Each row is a point on a tangle of strands that fork, close into loops and nearly touch. The rows are in no order.
(in the rows, 128 means zero)
Two points are linked if the straight distance between their rows is under 60.1. Some points are linked to none.
Patu: 119,123,104,114,171,95,120,117,148,80,83,129,143,95,159,147,133,101,88,101,155,136,131,111,93,132,154,145,139,135
nop: 143,136,126,145,115,167,127,139,95,149,131,165,121,124,118,121,112,115,101,138,96,140,134,144,117,150,126,144,121,130
kas: 104,122,121,110,110,100,94,111,130,125,135,105,99,125,133,114,107,92,115,83,136,105,101,79,130,146,159,127,122,165
Nad: 146,171,108,144,140,136,108,116,94,129,110,174,116,81,123,115,105,93,80,102,83,159,134,151,93,155,141,168,105,140
pon: 108,129,125,166,96,141,108,146,131,143,134,131,95,148,126,91,86,127,116,111,100,111,109,109,136,121,126,109,113,138
lepa: 133,103,116,146,96,127,130,142,152,115,138,87,123,162,129,122,103,138,136,124,132,109,100,104,143,96,109,98,99,140
sapo: 153,108,128,129,119,156,148,134,133,110,150,118,153,136,140,124,97,127,99,131,155,149,124,122,139,113,112,110,120,134
gemer: 143,113,103,106,118,119,136,112,169,121,102,78,129,129,108,177,163,128,153,138,180,126,148,112,123,121,135,135,123,124
Fop: 150,156,123,121,142,144,142,131,134,145,87,150,119,137,114,151,182,115,131,148,130,132,153,169,91,150,132,151,146,103
vufek: 111,138,139,116,127,124,90,123,75,150,161,152,110,94,129,112,109,99,128,119,93,133,105,105,142,169,143,144,132,153
luso: 138,144,143,107,197,135,147,129,104,116,129,159,161,117,151,138,126,132,94,140,125,154,158,167,106,126,120,145,136,112
Tipiz: 153,135,87,159,81,143,127,131,150,95,81,141,114,113,121,136,115,103,95,101,138,114,141,130,68,159,140,140,116,123
nazul: 126,116,105,106,163,100,133,118,135,90,79,121,146,105,143,160,153,102,106,113,167,134,134,125,100,139,153,151,147,127
kes: 115,117,132,96,110,102,138,115,129,145,137,74,129,115,111,161,169,142,191,127,150,111,102,91,179,132,117,134,144,135
tuvi: 102,118,128,147,103,111,109,147,150,129,143,87,102,158,134,102,87,122,131,93,118,87,92,91,133,99,128,93,107,147
pozi: 136,107,156,109,175,128,138,154,111,125,198,125,177,99,143,119,105,156,162,138,124,154,143,126,177,123,104,117,162,124
buguv: 100,131,133,118,134,98,123,118,158,137,121,94,121,155,110,146,174,142,193,136,144,115,120,127,154,109,128,122,127,125
dur: 97,124,156,113,142,110,115,133,110,155,156,127,132,126,137,124,146,135,164,133,123,131,113,116,164,130,122,117,156,126
tavaf: 111,123,140,95,154,106,126,118,105,123,159,123,145,99,147,127,143,115,144,117,146,126,119,114,152,139,133,120,149,138
nep: 133,125,113,128,110,134,134,121,151,119,108,116,127,152,120,133,145,130,134,140,143,122,137,136,120,119,129,120,116,128
gete: 128,128,119,156,110,148,132,135,136,104,124,131,127,142,139,109,95,120,98,112,141,125,128,129,110,117,131,109,109,134
puv: 121,120,143,133,106,127,120,130,106,178,126,128,122,148,108,139,143,142,161,150,102,132,112,121,157,140,113,137,134,118
vip: 150,168,101,147,128,128,109,115,115,123,98,164,111,88,123,115,116,84,87,97,104,146,128,148,81,165,144,164,115,133
bakov: 138,120,126,169,95,132,138,133,162,97,106,103,99,163,115,134,121,167,164,153,117,111,139,147,122,88,96,90,87,103
gediz: 125,143,112,146,86,120,124,129,164,121,102,118,96,155,115,126,144,126,143,125,131,102,144,132,102,124,142,114,110,125
tob: 138,112,157,108,167,146,148,128,118,138,163,145,164,118,124,142,139,162,151,158,127,158,151,164,167,122,101,144,153,108
Geme: 139,120,120,130,132,148,139,115,161,110,115,116,136,152,128,136,138,143,135,149,153,134,144,149,129,101,123,116,119,114
felef: 169,101,123,91,134,151,178,124,94,113,142,111,170,87,129,162,127,122,100,142,160,154,137,119,140,145,105,156,148,135
duko: 124,101,114,99,143,108,128,117,147,92,140,87,147,124,131,136,120,111,124,109,184,138,118,99,149,107,134,122,138,146
dasil: 112,128,114,131,93,120,94,118,133,141,140,110,96,131,130,108,98,99,115,82,108,107,96,81,128,143,149,131,113,154
sebu: 119,111,124,131,104,131,112,134,121,151,153,113,115,147,134,108,97,121,117,111,108,121,97,91,153,135,126,118,117,150
pafu: 145,130,148,104,193,150,145,144,81,111,160,162,186,100,149,131,87,120,86,133,107,154,158,133,118,128,115,135,126,131
Lile: 142,135,122,105,152,112,133,122,113,116,99,138,139,105,139,153,159,100,109,124,150,137,147,145,107,149,135,157,147,123
sev: 152,139,103,143,102,143,130,129,148,113,87,140,122,133,123,135,143,119,108,131,142,124,148,143,82,147,134,133,121,120
Bonur: 159,105,123,135,98,171,147,139,87,137,149,141,144,119,124,134,105,120,86,140,124,144,121,117,133,149,115,136,125,140
Lasa: 131,110,161,116,170,138,142,140,118,133,184,136,170,110,131,133,121,163,161,148,126,156,150,144,177,125,101,133,158,113
reror: 116,111,123,147,106,123,117,151,135,147,140,109,114,162,128,115,102,141,145,126,102,109,96,110,143,109,115,115,109,133
Muga: 116,105,119,154,103,112,127,143,157,114,135,79,113,169,126,114,99,155,151,123,121,94,100,111,134,84,111,93,98,129
femel: 140,112,125,105,129,139,143,122,134,126,145,100,147,118,122,146,148,140,152,141,156,141,117,114,167,121,112,131,140,134
Tupon: 127,160,142,159,170,144,141,128,146,90,105,165,149,117,156,109,99,153,70,122,140,131,152,167,97,95,131,110,125,110
pono: 111,146,137,166,162,121,131,121,168,79,98,153,128,127,151,98,99,147,91,106,155,111,149,148,98,81,140,88,131,124
piz: 109,120,151,119,156,125,95,142,79,148,178,147,135,105,130,107,97,119,128,133,97,142,119,109,150,137,133,115,139,138
peva: 132,140,143,154,141,178,129,155,95,137,157,173,145,121,136,105,68,145,82,146,82,146,151,149,129,125,117,115,126,118
bodi: 102,134,127,153,110,100,118,135,152,156,122,114,102,174,112,113,140,150,167,134,100,110,112,132,143,107,132,114,114,122
gez: 144,133,107,128,100,132,137,123,148,120,91,122,118,141,118,140,149,122,117,135,152,123,141,136,105,131,139,127,125,120
bagag: 129,123,106,121,84,112,129,122,157,123,108,93,109,152,104,148,146,120,143,129,146,108,133,104,118,128,139,113,106,132
vive: 138,126,138,100,154,131,161,123,93,144,151,139,167,86,135,152,155,138,152,148,132,139,144,155,153,159,116,149,155,116
zera: 113,119,154,111,146,106,126,128,107,162,168,121,156,101,139,132,157,156,184,149,121,127,123,138,180,137,121,130,159,114
loka: 142,115,127,134,104,163,135,140,85,158,144,150,126,121,119,131,109,123,99,150,98,146,126,128,138,154,115,141,126,129
limi: 144,120,121,158,105,140,141,126,169,112,116,111,116,159,119,136,138,163,158,158,135,122,144,148,127,87,103,97,100,108
gidi: 141,146,129,106,160,111,124,112,92,125,116,145,131,93,137,146,164,97,119,120,129,136,135,142,107,160,143,160,141,130
Gamok: 100,125,140,171,136,109,116,163,144,142,137,121,112,162,125,84,83,162,143,124,100,100,100,123,140,80,110,86,117,117
Keruk: 160,116,114,99,124,128,154,121,92,123,116,119,152,96,134,158,138,101,91,127,153,146,128,112,116,155,126,158,145,137
suban: 115,150,134,154,170,127,137,122,156,91,99,158,142,119,162,101,106,144,81,113,145,125,149,153,92,94,143,107,129,124
Fuvi: 112,121,150,139,109,128,99,151,85,183,150,149,129,136,122,117,107,141,142,140,86,128,108,107,161,149,113,138,136,127
rok: 106,140,129,130,113,109,126,132,154,152,107,115,103,169,110,131,159,143,172,143,111,113,127,135,133,118,128,115,119,115
molab: 116,130,132,153,130,139,124,138,132,138,136,144,119,146,138,97,99,133,114,131,110,135,120,129,135,107,125,106,124,131
rin: 101,140,137,159,128,136,108,142,121,150,144,141,102,141,135,88,88,132,117,123,90,124,112,123,138,113,128,102,122,135
bimi: 156,126,118,168,86,165,140,135,142,78,86,144,118,135,129,120,111,130,101,121,143,115,145,139,76,128,123,124,116,115
gizim: 113,153,134,115,131,114,91,110,86,149,144,156,99,92,124,116,135,97,129,107,98,128,112,119,126,170,153,151,123,146
Kofe: 124,152,94,148,128,108,107,111,146,107,89,150,105,94,127,115,109,90,91,78,121,123,122,122,81,149,161,150,119,148
doli: 155,96,105,151,85,132,142,133,151,125,132,86,120,159,115,147,113,160,155,153,115,111,115,120,138,100,100,111,95,124
Rog: 142,148,129,119,157,133,145,124,144,127,88,133,129,136,127,144,173,127,120,151,143,140,149,169,106,135,135,144,137,102
zal: 143,160,98,154,135,114,109,113,131,107,93,164,110,85,135,118,102,96,77,91,109,145,125,131,77,145,149,154,116,140
Bafu: 136,133,131,154,124,174,118,149,85,145,145,172,134,125,123,115,87,126,91,145,80,141,141,151,133,141,124,134,120,120
Fek: 133,113,133,114,134,134,145,122,122,131,144,116,148,131,123,138,135,131,135,139,142,146,131,126,155,118,113,129,144,134
fovu: 102,131,124,138,119,123,108,130,130,120,151,128,110,136,138,90,87,108,103,98,122,117,108,101,136,114,138,105,117,155
feki: 124,131,129,131,116,128,123,129,146,140,116,130,111,155,123,117,137,123,135,126,127,117,123,133,128,125,138,118,122,132
Nesiv: 141,115,130,129,141,153,145,135,127,111,151,134,161,132,141,121,96,128,92,131,134,154,135,138,131,114,113,110,124,129
lom: 106,149,150,169,142,129,133,131,160,93,102,156,116,135,143,91,101,138,104,110,140,110,146,148,108,91,136,99,118,127
fug: 95,122,152,121,152,110,119,131,129,152,145,121,128,149,126,114,140,142,157,140,113,132,120,139,163,107,122,119,146,123
kel: 129,109,121,132,116,129,130,136,156,110,137,94,133,157,134,122,109,133,132,131,148,124,117,114,135,95,122,106,113,138
Meku: 112,127,136,132,103,131,103,132,111,178,128,144,110,142,103,125,147,124,147,139,87,122,120,124,145,156,131,142,135,125
zasit: 131,96,101,143,106,112,127,135,163,123,143,61,120,168,113,130,101,166,161,133,122,98,101,109,144,83,106,106,100,121
pid: 118,114,126,91,116,110,137,110,141,125,137,72,131,122,118,156,155,130,174,120,168,118,108,92,168,126,128,130,138,139
fafe: 120,123,134,117,162,124,135,118,175,114,138,117,143,152,123,131,157,158,162,142,158,137,137,149,159,91,121,125,136,114
dedi: 129,113,151,112,149,125,137,131,124,142,169,120,159,112,129,146,157,159,184,148,138,141,128,134,182,123,107,132,156,120
riso: 136,124,101,122,95,119,125,122,149,122,101,108,114,139,111,144,145,106,120,116,152,115,133,108,106,143,146,132,121,136
Zof: 129,119,141,108,168,127,137,109,158,100,139,109,147,131,128,148,161,156,163,135,170,143,142,144,157,95,126,136,145,123
Mar: 126,177,139,161,158,156,138,130,108,127,111,184,124,113,143,105,103,134,79,129,97,136,155,172,95,123,132,130,113,120
Bim: 138,135,141,119,159,140,150,115,161,127,114,128,142,143,118,146,172,157,145,160,149,144,162,179,136,111,120,141,139,100
Tuv: 148,124,140,100,161,139,151,125,99,125,132,143,158,105,138,146,145,122,107,136,139,147,146,152,123,139,120,150,143,114
nabaf: 114,134,147,115,157,126,133,126,119,132,134,144,140,134,132,121,146,133,129,147,123,139,139,156,138,121,128,130,144,122
Suke: 129,126,107,107,128,108,131,119,153,122,95,98,131,129,112,160,169,119,147,127,175,128,145,124,110,136,150,135,134,126
vuse: 115,120,153,121,130,135,117,137,78,171,158,153,141,109,120,128,130,131,140,148,98,141,129,126,160,156,125,139,148,125
pifo: 136,169,126,117,149,121,127,121,99,155,107,170,110,112,120,136,179,106,131,131,110,132,143,162,95,164,141,168,144,115
Raz: 141,122,132,107,121,136,138,125,80,145,140,141,139,103,121,147,138,111,117,139,121,138,136,122,136,162,119,152,141,128
Zusos: 114,114,123,100,90,109,127,118,115,159,132,91,122,116,111,153,160,119,173,121,134,102,100,78,163,156,132,141,134,142
ser: 102,127,128,122,129,112,101,126,141,136,140,122,106,139,140,105,114,113,118,104,119,116,107,103,133,124,143,110,122,150
kag: 98,127,136,144,133,115,118,139,157,148,134,108,111,169,124,108,123,151,156,131,113,113,106,121,148,96,124,97,120,127
Bomos: 96,136,107,133,127,94,96,103,149,107,104,134,100,108,137,108,100,95,103,80,142,119,116,97,99,132,180,129,123,156
Nanef: 155,121,125,101,118,140,155,124,83,137,130,130,141,93,123,164,140,101,109,131,143,142,131,113,126,167,125,156,139,136
pedid: 148,170,120,139,140,153,112,128,79,139,130,177,124,89,121,113,98,99,89,116,79,153,130,152,104,155,135,164,113,133
Lale: 135,146,142,110,163,134,146,129,96,140,120,158,139,114,127,145,165,125,129,156,115,141,154,176,117,148,127,158,145,100
Bugo: 116,132,114,109,168,88,106,113,129,93,106,131,132,100,151,127,124,100,97,100,154,133,125,109,97,130,167,135,137,151
vena: 126,120,136,108,126,123,122,117,98,138,142,131,128,113,131,127,133,109,118,120,133,130,116,107,142,142,139,130,138,143
fuze: 114,139,135,99,146,105,112,120,77,143,161,145,128,80,148,126,138,106,140,121,123,125,118,122,141,156,148,138,140,145
kom: 142,127,114,142,105,137,125,125,133,106,117,133,125,125,136,117,112,109,93,106,141,130,130,120,105,136,144,128,118,139
Vopu: 125,113,121,96,131,112,130,112,143,108,129,91,140,128,124,145,149,117,136,119,176,128,125,110,144,123,133,123,138,142
lim: 134,151,111,155,74,142,116,132,137,161,114,147,92,143,103,121,139,118,137,131,97,120,127,133,112,150,136,139,107,127
leg: 153,151,96,171,63,145,121,127,147,104,91,145,95,124,103,128,126,106,113,107,130,108,146,130,65,162,135,141,116,127
fafi: 116,116,131,91,88,112,124,109,99,152,147,99,113,112,122,140,141,101,157,109,128,111,87,70,160,161,138,146,137,150
Runof: 121,137,122,142,92,133,115,125,133,155,121,139,93,152,116,113,135,118,136,123,103,119,118,118,125,137,139,128,114,141
bovit: 135,117,156,113,167,143,143,127,142,128,146,134,160,128,123,145,159,167,164,161,138,150,151,164,159,111,107,143,153,102
pafe: 143,152,95,161,75,143,125,127,152,123,95,146,91,138,107,121,137,115,114,121,122,112,138,137,77,150,142,136,108,126
gizi: 148,125,143,117,175,159,156,126,154,104,147,142,169,134,134,131,131,168,124,154,146,159,156,167,141,101,106,129,136,102
varib: 153,92,101,152,108,129,131,140,158,127,149,84,121,166,120,130,101,178,163,149,120,110,107,114,152,79,95,105,103,122
situ: 141,146,142,108,202,127,143,131,108,101,119,154,175,100,164,140,113,132,77,128,126,156,157,151,99,129,116,147,128,127
Lepal: 128,99,142,118,164,128,126,147,124,121,187,106,153,124,144,117,106,131,136,124,136,150,118,107,175,112,110,105,150,133
Rak: 110,145,120,142,109,115,121,129,161,130,110,118,101,161,125,115,131,131,142,120,128,105,131,124,120,110,144,105,114,129
Zas: 129,117,119,166,110,139,130,129,148,62,93,142,128,116,146,110,84,122,87,101,155,119,139,123,86,111,136,113,119,134
lib: 113,110,113,149,86,113,106,146,143,135,143,87,96,156,128,104,76,125,136,98,102,76,75,82,128,111,125,106,99,144
gim: 111,121,108,99,105,92,99,114,136,120,122,95,109,121,129,131,125,86,124,84,158,113,107,74,120,143,169,126,131,162
Kodas: 120,111,120,136,105,103,121,135,145,160,131,86,114,171,113,132,125,162,169,134,103,109,98,105,150,100,117,113,115,119
Fesol: 153,118,117,138,116,147,147,132,169,121,123,117,137,158,129,138,137,162,143,164,132,138,142,152,142,93,103,114,113,110
Ren: 140,134,132,130,111,148,133,127,129,170,105,143,113,140,98,144,179,133,152,163,112,129,138,148,123,149,123,138,132,114
boru: 108,113,130,166,114,110,117,157,139,158,141,116,118,163,124,102,92,158,147,131,92,108,93,115,144,94,107,102,116,121
fon: 147,95,150,107,169,132,137,151,118,117,197,103,174,104,135,120,102,142,140,123,130,162,126,108,177,117,105,112,154,133
feni: 122,109,120,87,135,106,139,109,143,107,130,77,139,107,125,163,159,128,158,117,188,131,125,106,153,121,136,139,138,138
Doma: 136,160,145,160,149,167,148,137,122,108,104,175,140,123,145,111,109,148,75,137,114,138,162,177,91,117,121,127,118,103
Bego: 127,133,126,113,119,130,130,119,119,155,112,131,123,131,108,148,177,127,148,152,127,126,130,142,133,153,127,145,137,115
Bufu: 99,146,144,117,132,106,106,113,117,158,121,146,107,133,119,122,168,124,164,136,113,113,121,130,143,148,144,134,143,120
Lede: 162,143,89,152,98,142,135,133,150,105,74,150,129,116,127,153,136,107,97,114,139,127,148,141,66,162,140,152,124,113
padef: 126,116,106,114,90,110,115,111,139,125,116,102,110,132,116,139,134,98,125,101,156,113,112,86,115,149,150,136,122,151
sumeg: 141,113,135,96,154,126,149,113,146,110,149,101,148,121,130,153,156,148,151,140,173,140,132,128,166,113,118,135,144,127
Volu: 147,152,120,132,112,145,138,122,137,152,94,144,112,146,103,146,181,122,134,150,122,127,143,157,98,153,129,139,132,108
davut: 110,135,130,169,74,117,111,142,148,115,120,112,79,158,119,102,88,128,133,94,97,85,99,108,110,108,128,107,94,142
Mep: 123,122,117,123,122,120,110,121,125,114,128,124,123,119,145,112,106,107,93,101,145,132,116,105,114,136,145,122,124,156
nopa: 140,128,135,172,109,159,134,135,147,55,95,152,123,125,146,101,82,137,84,109,148,121,144,130,84,114,118,106,118,130
nelig: 145,134,106,100,149,110,137,119,127,112,84,124,140,100,136,172,164,100,114,119,160,133,135,130,98,154,141,160,143,116
pil: 115,157,134,168,144,130,118,121,147,112,105,164,106,125,135,93,103,128,99,106,122,119,139,151,106,109,151,113,122,134
kekun: 152,124,111,111,137,127,136,116,95,114,121,132,141,100,145,143,124,97,83,119,140,144,128,117,105,156,134,158,135,142
kota: 157,99,108,120,97,157,141,127,107,120,141,123,148,126,129,137,107,107,88,126,145,145,120,115,126,142,125,132,120,142
Gagiz: 128,140,146,142,156,164,135,141,108,122,144,163,156,125,148,107,87,140,83,142,101,146,153,158,120,114,116,117,125,119
Lik: 109,111,152,125,126,127,107,140,87,178,152,138,132,131,121,127,122,134,150,142,94,136,115,108,166,148,113,125,151,128
fefe: 146,122,143,93,169,132,153,132,61,116,169,141,180,80,145,149,111,121,122,140,127,145,148,134,136,146,117,145,142,135
Tedaz: 130,121,148,105,132,138,133,132,66,159,158,154,150,92,125,142,128,122,132,146,112,146,136,133,142,159,121,144,145,126
bibut: 130,112,135,130,148,143,137,133,152,130,148,123,141,153,129,124,131,155,143,147,134,143,129,142,153,99,109,119,132,122
rulal: 135,120,105,107,94,109,129,121,161,135,104,84,116,147,102,167,163,131,160,129,157,119,138,110,121,127,138,127,117,136
lak: 108,113,156,125,163,119,100,156,93,154,183,130,139,114,139,104,95,128,138,131,102,140,112,103,164,130,115,111,147,133
sote: 158,109,133,95,147,145,173,126,92,126,154,120,174,88,125,156,131,130,120,149,150,158,144,132,150,144,102,148,151,123
dad: 143,122,126,109,133,122,121,116,93,127,144,135,136,101,140,127,127,94,101,117,136,142,122,110,119,154,139,153,134,148
zunaf: 125,116,119,155,97,142,129,130,148,76,111,126,125,133,145,103,84,123,102,108,154,113,123,118,100,116,132,106,109,137
Duv: 105,121,127,136,106,118,98,134,128,156,150,105,95,143,127,99,91,110,126,99,94,103,84,81,143,130,135,122,119,156
mubi: 146,113,140,98,142,150,167,125,77,142,156,136,165,86,123,157,138,139,137,155,133,152,144,140,153,154,103,150,152,122
sav: 125,106,125,130,105,120,123,146,130,150,146,97,124,156,123,122,109,126,139,120,118,122,91,92,150,117,115,114,119,138
niv: 119,112,125,123,107,98,117,121,150,155,120,83,110,169,100,144,150,151,188,133,114,108,104,104,154,108,126,122,118,120
balo: 154,143,141,112,190,144,145,142,96,97,137,163,176,98,163,134,86,131,67,126,114,160,152,144,100,133,120,144,123,136
Fura: 106,109,123,100,162,97,114,120,149,97,144,102,140,126,143,122,119,119,118,101,176,136,122,99,137,101,140,108,142,148
fisez: 113,126,136,117,142,116,129,119,159,130,128,104,126,155,116,134,161,153,167,142,140,129,132,146,153,104,120,120,139,120
febis: 132,153,141,140,172,152,144,133,124,107,118,170,149,117,153,114,104,147,80,133,129,137,162,161,97,108,124,120,121,111
bodol: 112,116,124,118,122,110,114,127,142,114,131,112,118,141,137,110,117,111,115,108,146,122,115,109,128,121,147,114,127,145
nas: 136,122,134,116,153,146,136,133,115,114,155,147,158,120,146,112,96,120,84,126,126,151,137,130,119,122,129,115,128,134
San: 97,142,142,138,105,123,87,130,103,183,134,148,94,132,110,114,140,129,150,123,76,126,108,115,139,159,134,144,131,129
pas: 108,161,138,115,121,108,109,112,124,147,112,144,95,125,111,126,178,110,156,116,117,119,127,132,118,161,155,151,140,128
divu: 154,141,117,136,129,157,147,126,150,124,88,141,133,139,121,146,157,128,110,153,149,136,150,164,91,134,131,140,129,93
loda: 113,142,125,125,114,113,121,117,166,137,100,114,108,158,109,140,172,136,162,139,133,115,140,136,115,121,136,118,115,118
Pab: 125,151,109,140,104,118,125,127,178,122,88,118,100,158,109,144,165,133,157,144,139,112,156,149,97,127,138,117,111,116
lura: 129,148,140,126,173,141,146,130,113,122,121,162,150,123,143,120,122,130,87,136,120,148,157,164,104,122,127,139,127,114
Mopam: 155,116,138,110,160,167,161,127,132,111,143,138,175,127,141,136,125,149,94,144,142,160,150,160,131,109,104,136,127,108
Subas: 139,133,132,169,102,158,142,131,141,76,97,149,119,131,141,111,105,136,93,122,146,121,147,144,82,107,121,116,112,110
supa: 100,136,144,125,169,118,124,125,139,135,132,136,128,146,138,108,141,142,149,137,128,138,138,154,150,102,131,113,146,120
Dakuf: 107,115,130,158,113,110,125,151,155,119,144,84,101,158,134,98,83,141,137,109,117,83,95,104,129,81,119,85,99,133
Veb: 125,115,143,116,128,129,131,126,117,142,136,131,137,137,128,130,149,126,135,144,125,140,125,137,147,137,127,132,141,128
rizo: 152,139,108,156,63,155,131,136,144,124,95,140,98,147,108,136,134,125,136,131,113,106,140,136,88,149,128,127,103,120
diba: 170,134,117,147,108,167,158,130,151,114,85,137,137,135,124,147,150,140,116,155,144,129,158,163,90,132,113,130,119,93
rapus: 126,170,132,163,150,138,127,118,127,116,112,177,114,115,136,99,111,128,85,114,109,127,148,163,97,118,144,127,121,125
sagoz: 109,142,109,121,159,85,94,109,140,98,103,139,118,92,144,115,110,95,99,85,143,128,110,99,99,133,180,137,134,163
vuv: 111,133,145,97,169,101,118,123,92,130,166,138,147,85,153,117,132,112,147,124,127,127,123,120,140,140,145,120,147,143
Daf: 112,126,136,160,119,138,131,146,144,136,135,140,120,164,130,96,99,155,134,144,104,121,119,140,141,96,109,98,116,120
mivu: 165,103,123,100,149,140,163,121,108,102,137,118,180,99,141,151,122,122,84,126,165,155,139,124,127,128,115,147,136,129
las: 158,95,115,132,98,157,142,137,128,112,142,103,152,135,134,133,100,116,98,129,155,135,115,98,139,123,112,115,116,145
nopo: 152,112,133,112,146,155,156,126,117,119,138,131,168,122,134,143,133,132,104,148,141,149,143,141,136,130,114,138,135,118
zepuf: 162,126,117,153,91,163,149,136,154,88,78,137,125,136,129,142,128,133,110,147,152,123,154,144,78,132,117,121,112,97
Gebe: 116,132,126,151,123,135,116,121,137,114,126,137,110,133,141,88,86,117,96,100,127,117,121,119,119,118,139,108,115,144
danil: 101,130,141,112,112,94,121,119,147,155,116,94,107,161,102,146,173,139,195,136,121,109,113,110,154,118,133,130,127,123
Memi: 110,122,119,167,69,118,109,146,134,132,138,104,84,149,127,105,77,125,129,96,84,85,86,99,125,118,125,114,96,146
sasu: 123,123,136,110,117,118,135,114,120,158,124,115,130,120,105,150,186,130,172,144,137,120,127,132,149,150,129,138,146,120
vede: 97,132,151,109,127,101,114,124,121,160,138,126,119,121,126,130,171,131,176,137,119,119,106,121,155,141,129,137,145,127
pem: 121,132,124,167,86,137,122,144,136,125,126,132,101,157,131,99,99,132,126,121,104,107,113,127,126,111,120,104,102,139
suv: 119,127,137,103,124,106,114,114,85,139,153,128,123,95,136,126,143,95,133,112,127,122,107,105,140,161,153,139,135,152
peg: 122,124,136,95,132,117,133,119,108,127,139,120,139,109,131,139,142,118,135,120,151,129,120,113,146,144,135,134,145,145
nofu: 137,133,144,120,175,153,142,140,99,115,152,156,166,116,142,115,83,133,85,140,107,157,150,149,119,121,119,118,128,125
nevob: 106,132,147,141,103,125,88,144,98,191,134,142,100,146,116,110,110,137,146,128,78,127,98,110,153,148,119,135,131,125
minap: 134,109,144,100,158,130,147,122,141,120,170,106,154,117,136,148,151,161,177,140,158,140,128,132,182,110,109,136,158,120
dovap: 132,143,99,126,100,113,123,125,174,125,85,116,106,148,105,153,167,118,148,132,151,111,152,136,79,140,147,125,121,114
Mosir: 107,147,147,119,155,123,94,131,75,154,168,159,129,92,135,114,103,112,135,124,82,139,116,118,136,148,143,137,135,149
fufil: 145,135,110,161,66,148,124,136,139,149,107,136,101,160,109,131,141,132,146,152,96,111,135,127,109,139,119,124,103,123
roto: 133,144,132,121,167,135,150,119,160,115,98,134,143,140,133,140,161,145,121,147,147,140,159,176,114,115,128,133,130,94
tuge: 142,112,117,161,79,132,138,137,147,126,114,109,104,170,111,136,121,158,161,157,104,110,127,132,125,99,97,103,96,114
matus: 112,143,96,154,114,100,104,117,160,96,93,146,98,102,129,108,102,106,93,75,138,119,128,117,85,139,171,127,118,151
Zoked: 113,127,140,94,118,109,133,119,108,152,135,108,141,107,123,152,185,137,184,140,142,111,118,121,169,147,131,136,152,128
Zun: 114,115,128,130,127,114,126,133,162,120,138,104,119,166,128,118,118,147,146,125,132,120,115,124,154,92,121,106,118,132
valas: 113,118,157,128,121,115,109,138,104,186,148,131,127,139,120,131,137,158,168,152,97,131,111,122,169,132,103,133,146,120
goluf: 110,125,133,95,97,104,131,111,120,165,131,92,126,113,120,159,177,128,188,128,139,105,108,98,168,153,129,132,141,125
basu: 148,122,141,122,166,158,154,122,154,119,138,135,155,137,123,148,155,166,144,166,144,151,155,174,151,97,110,140,137,99
Maka: 155,112,120,113,137,142,156,120,121,110,133,121,151,117,130,142,133,118,96,137,156,149,133,126,131,131,118,137,129,129
nakup: 99,117,156,117,157,113,111,144,109,148,172,133,137,119,138,107,118,134,147,132,108,140,118,120,165,124,113,113,146,126
refod: 103,123,137,160,136,110,122,158,162,125,146,94,105,157,130,88,90,155,139,115,115,94,92,109,143,78,114,89,116,130
rele: 137,128,147,105,163,128,153,124,87,138,144,148,155,106,133,147,156,128,136,147,123,138,149,165,135,147,116,152,150,112
vuri: 133,159,142,116,163,125,133,118,104,146,113,158,114,117,121,136,173,119,135,144,111,135,152,174,111,153,138,157,146,106
Beb: 123,124,124,165,101,134,135,143,150,118,124,117,103,158,131,108,103,151,134,134,115,112,118,134,122,97,111,103,105,125
rosup: 138,164,122,112,151,110,115,116,98,142,106,159,111,97,133,137,161,91,121,118,112,134,130,144,100,167,148,173,143,126
fuv: 126,142,99,120,118,104,125,116,169,117,83,112,110,134,105,160,168,111,144,125,166,120,150,121,87,138,155,137,134,121
Vaz: 115,159,131,119,127,111,96,103,104,153,126,156,97,107,117,122,152,102,144,112,107,126,115,124,125,165,159,149,135,139

A piece is all that can be reached along the links. How many separate loops has the piece of each point below (a circle has one, a figure eight two, a Y none), and how many tips (points with one link)?
Geme -> loops 4, tips 1
vuse -> loops 2, tips 0
Doma -> loops 2, tips 0
sote -> loops 2, tips 4
Vaz -> loops 1, tips 2
pon -> loops 1, tips 0

How many points has the smallest loop of links through each point below? Write 0 if it is on no loop.
felef -> 9
Duv -> 24
Daf -> 6
peg -> 6
Runof -> 12
kota -> 12
tuge -> 21
kom -> 7
